Each scene shows the same named points in several views. A view is turned or mirrored, and shifted as a whole, has a little noise and may leave points out.

Scene 1
View 1
Q_684: [-25  -3  -3   4   5  -2  -3   8  13 -15  -3   2  15  -2   6 -18  -1   0
 -17  13  -4  31   0]
Q_31: [  0 -15  17  -7  25  13 -34  -8  12   7 -11 -36 -15  -3   7  -8  -1   6
 -23  -9  18  10 -16]
Q_378: [ -7 -21 -15  17   9  -5 -17  20  15   3  -1 -33   9 -25  18  -2  -1   7
 -15  12   1  11  -6]
Q_837: [  8  -6 -14 -29   2 -20   5  -8  16   2   2 -13  16 -27   9   1   6   9
  -5  11 -10   7  -1]
Q_393: [ -1 -11  -6   6  -7 -10  -3  10   8 -12   4  -1   8  -4  11 -14  -1   3
  -8  18  -8  19   2]
Q_786: [  5  -9  -2   5  10  -2 -24  14   8  -5   2 -35   3  -7   8 -13 -13   7
 -19   8   9   7   1]
Q_533: [ -4 -15   6   3  10  25 -19   8  11   0   2 -21  -7  -5  11 -16   8  11
 -17  12   6  10  -3]
Q_651: [-15  -6  -6   3   6   1  -5   8  14  -9   0  -8  12 -11   8 -14   0   6
 -15  15  -3  21   0]
Q_681: [  3  -6  -2  -7  -2  17  -5   8   9  -7  11 -12   5  -7   7 -20   5  13
 -12  22  -2   6   7]
Q_943: [ 14  -9  -3 -14  -1 -25  -6  -5   9  -4  -2 -11   5  -9   8  -4  -4   3
  -6   5  -5  13  -5]
Q_112: [  8  -2   1  -7   2  13 -16  10   4 -11  11 -21   3  -1   3 -22  -6  13
 -16  17   6   3   8]
Q_8: [ -2  -1   6 -37   8 -27   2 -28  13  -5 -12   4   5  -7   1   0   4  -1
  -8  -5  -8  25 -13]
Q_555: [ -9  -4   5 -26   4 -11   6 -19  14  -8  -7  12   5  -5   4  -8  10   0
  -8   5 -10  27  -8]
Q_173: [  5 -12   0   6   0   1 -14  11   6  -8   3 -16   0  -1  10 -14  -3   6
 -13  15   2  11   0]
Q_53: [ 28 -26  13 -11  -5   1 -11 -12   6   9  -1  -7 -23  -2  18  -2  15   8
   0   7  -3   3 -13]
Q_494: [-13 -17   3  -3   6  16  -4  -2  15   0  -3   0  -3 -10  14 -11  18   7
 -11  13  -5  22  -9]
Q_356: [  1 -17   5  18  -7  13 -11  16   4 -10   5   1  -8   7  15 -21   5   6
 -10  22  -3  18   2]
Q_279: [ -9  -8  15   1  15  10 -24  -2  10  -7  -8 -15  -7   9   5 -17  -3   2
 -21   1  10  22 -10]
Q_907: [ -6  -4  -8   3  10 -18 -16   9  10 -10  -1 -23  14  -8   6 -10 -16   2
 -18   7   3  19  -1]
View 2
Q_907: [  4 -19  17  19  11  -3  -1  -4  11  10  -5  10 -17   1  -4  18  -1  11
  -6  23  -8  -3  -8]
Q_279: [  8 -36   8  10  -3  -9  -8   4  -9  -2  -5  15  -5  -5   9   3   9   6
 -13   5   8  -9   0]
Q_684: [ -7 -21   1  29   0  -7  -3 -14   8   2  13  14  -5  -2  16  11  -3  13
  -9  25 -10  -7   7]
Q_8: [-19 -36  -4  22   5  22  15  -4  -9  22  20  -5   3  -6 -17  16 -10  -7
 -17  11  16   6   5]
Q_494: [-16 -19   0  11  -7  -2  -7  -1   1  11  13  21   2   3  17 -13  -9  10
  -8   6   4  -3   9]
Q_173: [  2 -16  10   5  11  -9 -14   4   2  12  -4   8 -16   7   9   0  -2   8
  -6  14  -9  -9   4]
Q_837: [-24  -6  10  11   8  18   9  -2   6  34  12   1 -10  15  -9  11 -23   0
  -4  13   4   5  -3]
Q_31: [ 11 -38  21  -4  -5  -1  -3  19  -9   4 -19  22  -6   0  -1  -4   7   4
 -10  -7  22   0 -15]
Q_681: [ -9  -6   8   5   0  -8 -11   1  -1  15   0   8 -12  20  22   5 -12   1
  -3   8  -5 -17   8]
Q_53: [-13 -24   1 -15  15   4 -13  20 -15  28   5  -2  -7   5  -6 -25  -8  -2
 -12  -4   9   0  14]
Q_356: [ -1 -16   0   5  10 -19 -24   1  -2   5   4   8 -11   5  23 -12   1  11
  -8  15 -15 -15  19]
Q_393: [ -8 -12   3  15  14  -5 -11  -6   6  13  10   3 -13   4   7   3  -7  10
  -8  24 -16  -7  12]
Q_533: [  3 -18  14   4  -4 -11 -11   6   1   5  -9  22 -10   9  18  -3  -1   9
  -5   4   2 -10  -3]
Q_943: [-10 -19   8  10  20   9   1   3   0  25   6  -5 -14   3 -14   8  -9   1
 -10  15  -3   1   2]
Q_555: [-21 -29  -7  23   0  13   7  -8  -7  17  24   1   4  -2  -1   9 -12  -2
 -15  12   8   0  11]
Q_378: [ -1  -7  24   8   9  -5  -7   4  23  16  -8  26 -17   6   2  -8  -7  23
   0  18 -10   6 -14]
View 3
Q_533: [  5   2  -4  -3 -11  13  -5  -9  -3 -16  -1  10   0  -5   1  13   6  -8
   4   5 -13 -13  14]
Q_378: [  4  -8 -18 -23 -15  -1 -24   2  -7 -17  -4   3   0 -13   5  12  31 -16
  11   7  -2 -12  14]
Q_173: [ -5   3  -4 -11 -15   5 -12   0  -7 -18   4  -2   7  -7   7   5   8   3
  -6   1  -7 -13  15]
Q_53: [-17  20  -1  -8 -34  22   3  -1   0 -49   4  15   1  -2   2 -10  18   7
  -8 -19   8  -6   3]
Q_112: [ -5   1   2 -15  -6  13  -8 -12  -4 -15   4   1   8  -8   9   6  -8  10
  -2   5  -4  -8  25]
Q_684: [ 15   6   7  -5   3 -12 -10  21  -2  -5   5  -2   7   3  11  18  11  -1
  -6 -12 -18  -8  13]
Q_837: [  3   1   8 -39   1   3 -17  12   9 -35   2  12   8  -3  16   1  21   7
  11 -26  19   7  19]
Q_8: [ -1  14  21 -22  10   0  -6  21  16 -48  10  15  12  -3  10  14  17  11
  -1 -48  -2  -6  -2]
Q_494: [ 13  11   6   2 -15   7   3  12   1 -20   0  16  -3   7   5   9  18  -7
   2 -14  -7  -2  11]
Q_681: [  5   4   4 -11  -9  12  -5  -4  -2 -10   2   5   5   2  11   2  -3   6
  -1   0   1   2  27]
Q_786: [ -8  -5  -7 -21  -7   8 -19 -11  -6 -22   1  -1   7 -17   5  14   8  -2
   3   7 -10 -20  15]
Q_279: [ -3   9   4   3  -5  10  -2  -4  -1 -25   4   8   4  -9   0  22   4  -3
  -5  -7 -26 -23   0]
Q_943: [-11   7   4 -29  -6   0 -17  10   2 -37   7   1  13 -10  11   4  19  10
  -4 -23   4  -9   8]
Q_31: [ -9   4  -1  -6 -10  24  -3 -23   3 -41  -3  22   0 -19  -8  24  12 -11
  10  -5 -21 -29  -4]
Q_651: [ 11   2   2 -11  -2  -3 -13  13  -2 -10   3   1   4  -1  10  14  13  -2
   1  -7 -10  -5  17]
Q_555: [  7  15  19 -12   4  -1  -1  24  12 -32   8  11   8   5  11  10  14   9
  -5 -38  -4  -2   5]
Q_907: [ -2  -3  -2 -25   5  -7 -23   6  -3 -18   5  -6  12 -15   9  20  14   0
   0  -5 -13 -18  11]
View 4
Q_356: [-19   4 -10 -22  17   6  12  -3  -1  -6  -1   2 -28 -12   5 -11  17   1
   4 -10   3 -10  14]
Q_651: [-21   0  -6  -8  16  -9   9  -1   8   7 -16  -1  -1 -12  -1   4  16  -7
   2  -5   6   1   9]
Q_681: [ -8   1  -7 -13  10  11  -1 -13  -6   9  -2   4 -11  -7   0  17   3   0
   1  -4  -3  -9   8]
Q_31: [ 22  11 -13 -16   3 -28 -12   6 -10  11   7 -11  -6 -25  10  -3  18  10
  13  -2  18  18 -11]
Q_533: [ -1   9  -9 -20  12 -10  -1  -2  -2   3  -4  -2 -16 -15   0  11  16   3
  12  -5   7   3   3]
Q_494: [-19  -8 -19 -17  18  -5  -1  -1   4   6  -8 -18  -7 -15  10   2  16 -10
  12  -3  13 -10  -2]
Q_786: [  4  18  -1 -10   5 -12   2  -1  -4  11  -7  15  -3 -14  -4   2  13  11
   0 -11   3  11   4]
Q_943: [-11  -5  -7   6   4  -2   4  -3  -4  21  -7   4  19 -16  10 -22  10   0
 -12  -7   6  -1   0]
Q_53: [  2  -8 -21 -15   4   9 -11  -4 -16  14  14  -9  -1 -17  24 -29   8   6
   0  -8  11 -20 -13]
Q_112: [  1   6  -2  -9   7   4   4 -11  -9   8   2   9 -13 -10   0  10   3   5
  -3  -2  -3   4  12]
Q_279: [  3   4  -7 -13  11 -22   7   3  -3   3   0 -12 -16 -20   8  -8  18   1
   8   2  14  16   7]
Q_837: [-17 -13 -11   8   4   3  -7  -8   0  31 -14   0  31 -12   6   1   2  -7
 -10  -5   5 -10  -9]
Q_393: [-25  -1  -6  -6  14   4  13  -3   3   5 -12   7  -3 -10   3 -12  14  -4
  -5  -9   1  -7  12]
Q_378: [-14  18 -11 -17  10 -11  -6   4   9  11 -20  19   9 -15  -7   5  23   9
   8 -22   7  -2  -8]

In a view up to two points have been moved. Name them for each view, in the order of its rows, or write -.
view 1 => Q_533
view 2 => -
view 3 => -
view 4 => Q_681
